Points on a hilly landscape, in no order, each with its height.
A climber steps from a point to the highest of its 2 nearest points, and stops where none of them is higher. Distance is the straight distance between rows; heights are no part of it.
bimo: [ 69  84 114 105 108 109 148 141 145  92 134 197 127 146 115 124 122 168
 129 189 135 110]  h=462
Zuzu: [174 147 142 175 142  75 115  97  97 156 157 119  99 125 107 160 143 136
 146  98 170 108]  h=387
pigul: [153 133 105 149 147 146 127  84  99 122 119 105 112  78 152 158 106 167
 111 114  80 148]  h=389
besi: [ 62 103 125  74  78 175  90 165 158  86  96 145 149 146  98 118 131 132
 124 142  87  88]  h=517
bak: [167 133 140 187 171  48 135  87  69 129 160 150 130 143 153 143 151 121
  99 155 210 169]  h=345
sidom: [139 128 127 124 145 141 138 141 133 122 108  79 121 113  97 127 106 129
 113  90  95 131]  h=448
Samab: [167 112 144 202 162 116 142 124 100 132 149 129  96 108 154 121 117 131
 115 176 143 178]  h=481
rotik: [148 152 101 152 152  87 146  64  77 119 179 148 110  81 172 166 127 177
 133 112 101 184]  h=297
Vab: [141 141 146 144 110 116 129 127 151 153 141 145 132 149 104 116 112 135
 124 134 173 106]  h=453
rimu: [131 112 171 129 118 219 110 169 167 151  93  76 142 111 112  98 121  54
 132  88 108 103]  h=336
rup: [ 73 110 137 116  93 215 128 215 186 164  81 119 131 126 116  78 134  50
 158 125 126  88]  h=362
Vov: [ 94 115 151  92 105 162 113 166 170  93 124 137 137 138 109 117 121 121
 117 130  90 136]  h=574
sibe: [146 134 116 111 149  79 114  98  89 104 169 178 134 150 127 138 158 179
 144 129 142 134]  h=205
par: [101 110 174  80  89 217  85 156 160 154  81 103 142 153 101 117 138  94
 141  82 100  66]  h=351
Tor: [164 116 101 114 144 154 125  96 123 140 147 149 124  81 103 142 148 173
 110 112  75 158]  h=176
niriv: [ 95 111 105 124 109 133 166 168 118  96 119 147 168 153 101 118 136 144
 144 156 120 149]  h=164
lag: [121 153 102 132 126  60 158 122 117 130 109 111 126 153 162 128 129 129
 130 167 158 139]  h=477
romi: [164 120 149 119 136 187  85  93 121 146 120 105 134  86  98 144 135 133
 112  54  83 125]  h=235
ded: [156 139 147 138 110 146 106  99  89 123 127 106 125 131 112 145 124 161
 163  79 111 110]  h=121
Gubef: [ 94 128 116 153 163  67 171 141 119 125 117 159 125 147 145  99 116 129
 110 191 179 164]  h=352
dor: [113 127 112 140 131 107 161 131 105 104 137 159 142 132 114 136 123 170
 119 151 116 164]  h=189
kezek: [122 153  88 113 131  54 136  58 116 118 183 194 108 157 120 151 145 178
 114 117 159 162]  h=67
ruma: [171 155 123  81 132 102  96  93 119 129 172 127 139 154 134 167 161 155
 131 100 135 108]  h=198
nuzur: [ 85 120 111 140 116 126 168 185 112 108 103 149 166 160 125  92 121 104
 152 186 155 139]  h=141
Zepi: [158 126 134 171 147  60 155 141 116 149 127  93 122 167 158 105 137  72
 115 167 214 146]  h=483
nul: [104 119 114  72 128 142 105  94 115 109 148 162 105  83  96 164 167 192
 137  80  62 118]  h=38
vam: [163 149 161 160 112  94  92 115 136 142 149 114 114 138 105 137 110 122
 134 118 149 112]  h=473
Pafet: [ 85 102 110  67  96 154 110 128 137  87 110 141 148 129 125 148 138 167
 114 135  79 102]  h=464
pepu: [154 152 170 161 103 135  80 131 132 170 122  91 132 140 103 137 102  96
 137  84 151  79]  h=562
kepi: [124 154 143 126 122 113 108 153 115  96 136 113 142 160 118 139 153 143
 135 131 140 122]  h=208
disu: [115 120 111 165 152 137 177 157 129 113 115 109 128 115 130  98  81 117
 121 151  94 174]  h=498
mol: [ 91 105 103  84 124 159 147 121 135  97 100 146 148 105 128 126 112 170
 117 131  59 136]  h=425
punar: [155 153 122 143 137  40 131  89 115 158 159 145 105 140 117 147 139 146
 126 113 179 133]  h=321
duged: [126 129 154  73 118 170  67 137 136 115 111 101 145 155 116 126 160 130
 137 107  87  83]  h=287
solak: [ 81 129 120  70  98  99 119 145 150 108 120 161 163 167 116 149 142 136
 131 177 138  90]  h=144
paze: [151 127 107 121 151 106 137  93 121 126 131 146 119 113 162 148 140 179
 115 148 130 123]  h=325
tesu: [174 139 134 141 111 146 100  72  99 145 161 135 107 110 120 161 141 181
 154  57 123 108]  h=82
guliv: [157 153  99 143 172  65 119  55  71 123 214 184  87  98 154 164 160 168
 140  82 151 166]  h=174
ziv: [ 67  89 173  71 100 237  91 150 151 147  48  92 131 119 100 102 163  83
 135  88  77  95]  h=376
zug: [ 85 131 138 122  97 131 136 191 166 108 124 121 126 149 124 107 113 105
 130 142 127 135]  h=525
betu: [ 88 111 116 112 113 154 161 144 138 113  80 125 154 117 147 111  93 131
 141 155  86 129]  h=399
vef: [ 77  95 114 131 135  94 181 142 134 108 131 191 126 152 138 105 130 142
 122 205 175 141]  h=397
Tenu: [173 124 154 163 155 111 152 147 138 134 153 119 138 127 164 100 115  79
 112 164 175 145]  h=609
ren: [121 161 123 140 126  56 145 141 133 152 108 113 139 183 153 110 132  86
 122 177 201 130]  h=538
fovo: [135 134 129 134 153  23 151  45  84 122 182 178 114 158 163 129 147 154
 117 121 193 186]  h=16
desu: [104 164 135  96  98 115  99 156 122 136 118 135 163 173 105 151 164 144
 141 140 137  85]  h=175
mado: [128 148 134 174 126 151 107 148 127 121 100 103 130 102 140 145 106 119
 107 135 129 130]  h=503
sizo: [ 95 131 125  62  80 161  68  83 140 117 114 118 125 116 121 146 148 162
 123  92  57 123]  h=478
ked: [148 121 116  90 123 168 102  97 136 145 131 125 128 108  79 138 146 156
 120  82  72 132]  h=206
ninel: [106 122 112 143 110 160 167 196 170 146  93 126 140 140 150 100 121  82
 133 165 165 105]  h=697
tasez: [ 74 110 139  40  83 190  62 110 140 114 102 143 153 135  90 132 156 140
 137  91  50 106]  h=426
viti: [200 124 134 159 160  96 132 112 131 140 141  80 125 127 127 120  85  95
 126 117 150 121]  h=437
Zis: [193 125 139 119 155 121 109  96 120 148 158 109 134  97 111 144 132 130
 138  88 112 134]  h=335
Vud: [151 157 145  94 122 130  67 130 122 105 150 103 140 160 109 146 157 141
 130 104 121  95]  h=246
rarig: [178 134 129 154 173  54 163  90 101 141 152 107 122 127 147 121  98 125
 133 124 160 137]  h=377
vutug: [170 116 134 190 176 113 152 106  89 128 167 113 101  79 145 138 104 136
 117 140  93 179]  h=428
febap: [130 121  81  81 126 136 132  84 146 123 155 169 114 106 110 150 138 188
 103 118  82 146]  h=145
sume: [129 133 115 148 146  62 175  94  92 120 155 171 116 131 134 130 134 163
 128 147 149 169]  h=221
mupe: [115 132 103 172 160 182 145 212 139 130  97  97 133 117 162  70 108  34
 155 150 155 121]  h=597
dage: [ 77 123 113 129 123 130 166 168 155 119  95 135 133 128 164  81  66 111
 150 168 117 126]  h=427
paf: [114 108 135 105 114 142 146 154 149 119 129 165 150 151 135 106 130 129
 140 170 162 102]  h=459
limak: [122 133 131 132 154  80 139 146 129 132 135 166 149 161 111 112 145 120
 121 182 191 144]  h=309
Moga: [162 120 126 188 157 145 142 175 131 125 115  63 135 113 132 104  77  47
 134 113 147 127]  h=592
loze: [154 124 132 192 153 136 152 152 118 111 132  77 112 109 129  96  79  86
 116 135 117 154]  h=544
boz: [102 131 115 165 147 119 171 177 153 125 106 112 115 125 163  81  79  77
 130 165 134 153]  h=461
keva: [ 54  89 131  76  91 218 122 212 177 134  74 121 129 142 103  98 157  79
 156 141 103  77]  h=341
zafo: [139 112 156 138 134 136 160 146 153 109 139 139 138 125 151  99 104 114
 126 156 141 134]  h=532
Far: [121 145  86  65 132 115 101  76 103 108 168 172 104 113 118 173 175 195
 156  70  97 111]  h=76
lufeg: [156 149  87 166 171  53 167  57  79 119 178 143 104 110 158 157 118 155
 104 118 144 196]  h=251
vuni: [100 104 130 124  89 188 141 181 175 140  84 119 114 125 153 118 134 105
 130 166 131  94]  h=628
nibin: [116 149 102 151 115 139 141 169 121 124  94 113 164 146 116  94 109 103
 148 160 134 143]  h=120
tatag: [ 86 116 105 103 127  81 144 111 135 106 144 192 117 163 117 135 139 193
 130 161 152 102]  h=543
bepob: [ 87 110 102 111 115 118 177 184 165 138 100 153 141 164 154 106 144  89
 124 203 182 122]  h=621
kuz: [123 122 134 117 109 138 127 122 137 125 139 158 133 135  90 132 133 161
 135 116 127  99]  h=542
nisom: [147 130 142 153 135 127 138 192 156 141 134 103 146 134 151  93 121  47
 134 161 173 126]  h=693
Rapa: [138 117 169  83 107 209  68 115 135 148  81  79 136 135 115 127 156 117
 133  80  83  88]  h=319
kelez: [174 109 154 215 173 106 156 137  98 122 148 105 112 105 173 126  96  85
 117 169 172 155]  h=536
Gib: [122 101 152 104  94 209 118 148 170 139  94 124 141  99 121 117 117 110
  98 119  77 136]  h=288
tori: [ 82  99 160 107 118 233 107 185 174 156  62  97 128  99 120  87 137  58
 137 110  98  99]  h=355
til: [ 76 133 154 116  82 183 100 189 159 155  87 115 130 147 107  89 125  80
 173 129 121  77]  h=388
rek: [213 127 114 151 162  88 132  70  98 150 181 101 131 103 125 173 135 128
 129  74 132 143]  h=286
sut: [ 60  77 111  75  98 175 163 162 183 131  83 143 139 116 112 108 114 113
 151 157  81 114]  h=350
Guros: [143 145  77 113 120 111 121  67 122 118 173 179 111 124 129 159 145 185
 110 115 116 166]  h=108
pimal: [127 105 114 113 119 137 142 120 137 126 113 164 119 134 155 124 134 165
 130 183 135 109]  h=391
leb: [119 139 127 148 133 105 157 173 167 141 121 134 135 163 161  89 121  68
 119 187 202 128]  h=612
duvi: [ 55 121 130 106  93 170 134 216 166 113 109 131 150 135 123  97 120  72
 147 138 114 123]  h=487
Fum: [127 138 164 144  95 184  87 170 140 167 100 113 140 157 100 110 127  93
 162 125 147  73]  h=430
vizol: [136 122 123 152 154 189 132 190 158 120  96  83 127 112 139  86  89  54
 122 136 124 124]  h=644
Zif: [ 61  93 155  53  87 214 100 142 149 110  75 114 158 124 101 116 144 109
 129 100  55 113]  h=396
Fefi: [141 139 137 116 161  98 113 121 110 117 141 168 142 140 113 116 128 148
 133 161 153 121]  h=258
Dok: [178 124 129 164 145 136 124 127 150 125 114  58 116 124 121 117  83  98
 104 102 110 135]  h=492
Gafez: [102 155 130 141  98 163  91 162 140 137  82 118 137 118 110 125 113 116
 126 137 116 113]  h=565
gedi: [ 98 115 109  89 128 110 146 100 122 105 141 185 121 133  92 141 131 196
 133 122 112 102]  h=650
gok: [192 118 145 161 178 119 123 100 106 140 163 102 118  62 126 151 118 117
 117 100  84 159]  h=384
mifo: [170 157 128 148 155  46 112  71  65 136 177 153 127 122 161 165 168 141
 128 129 179 165]  h=296
vope: [125 143 121 113 127  37 151  72 107 135 168 185 112 181 134 136 171 161
 115 139 198 161]  h=37
zili: [141 147 162 170 109 133 105 163 133 160 117 107 137 149 133 123 107  90
 153 132 174  88]  h=491
taris: [142 120 161 128 111 191 128 162 166 144 107  91 148 118 133 121 121  94
 118 120 124 110]  h=314
gake: [145 100 153 134 131 208 125 108 152 134 103 106 119  82 118 127 111 132
  87  85  75 138]  h=263
sebu: [ 99 129 153  78 100 164 103 140 168 108 111 121 124 115 108 145 126 136
 100  90  81 109]  h=631
lav: [130 152 139  95  91 133  85 107 158 118 134 109 111 114 135 152 128 155
 112  86  89 130]  h=553
Kuruk: [155 142 116 153 116 156  94  60  93 131 163 118  96  78 133 181 134 171
 126  39  89 138]  h=43
dopuv: [163 117 157 160 122 163 111 137 106 122 117  77 123 135 117 134 129 129
 143 105 126 100]  h=152
nanug: [150 165  93  83 125 106  76  61 108 116 186 162 116 157 139 174 173 184
 147  88 132  97]  h=138
vopa: [199 142 116 173 166  53 144  77  86 151 172  95 133 127 132 176 141 110
  97 104 168 151]  h=320
Mon: [174 152 135 127 157  81 105  78  98 124 196 162 127 102 155 159 148 155
 128  99 145 148]  h=240
bekep: [ 79 104 118  75  89 171 132 136 155 141  72 118 150 112 126 122 113 134
 144 129  72  98]  h=372
fufo: [139 134 102 132 163 111 165  83  99 118 149 131 110  93 163 162 117 191
 111 123  94 147]  h=344
fuv: [141 143 140 135 119 143 109 169 123 122 116  75 125 162 109 114 142 107
 162 127 129 113]  h=178
ver: [179 144  90 186 179  56 135  43  65 136 207 143  83 100 153 177 138 156
 114  87 156 179]  h=209
bok: [129 126 136 161 165  29 193 101  84 126 141 128 115 159 168 114 134 118
 115 163 188 192]  h=390
mukef: [131 160 107 159 135  61 148  87  99 144 155 157  95 109 123 162 134 175
 125 105 141 157]  h=264
foper: [130 153 148 157 102 172  69 140 125 154  90  91 140 121  80 131 108 100
 116  91 120 100]  h=646
vuza: [119 151 128 126 151  31 172 104 100 149 124 141 128 162 160 132 143 133
 115 161 192 145]  h=429
nima: [111  97 125 145 131 180 182 188 155 125 104 106 110 120 146 118 124 121
 126 167 120 136]  h=569
Vev: [137 144 119 160 143 110 120 118 113 130 118 110 108  94 132 133 101 142
 104 148 107 155]  h=447

Where does a climber stop that starts at each point below?
rek -> nisom
duged -> sebu
sibe -> gedi
bekep -> vizol
sut -> vizol

Call two points neighbours if one is among the 2 nearest of the other. Go from one point of each pair to the other, from neighbour to neighbour, staying as high as possible. Name the lowest point that can't be avoided.
vizol and sebu -> betu
ninel and nisom -> leb
ninel and vizol -> mupe
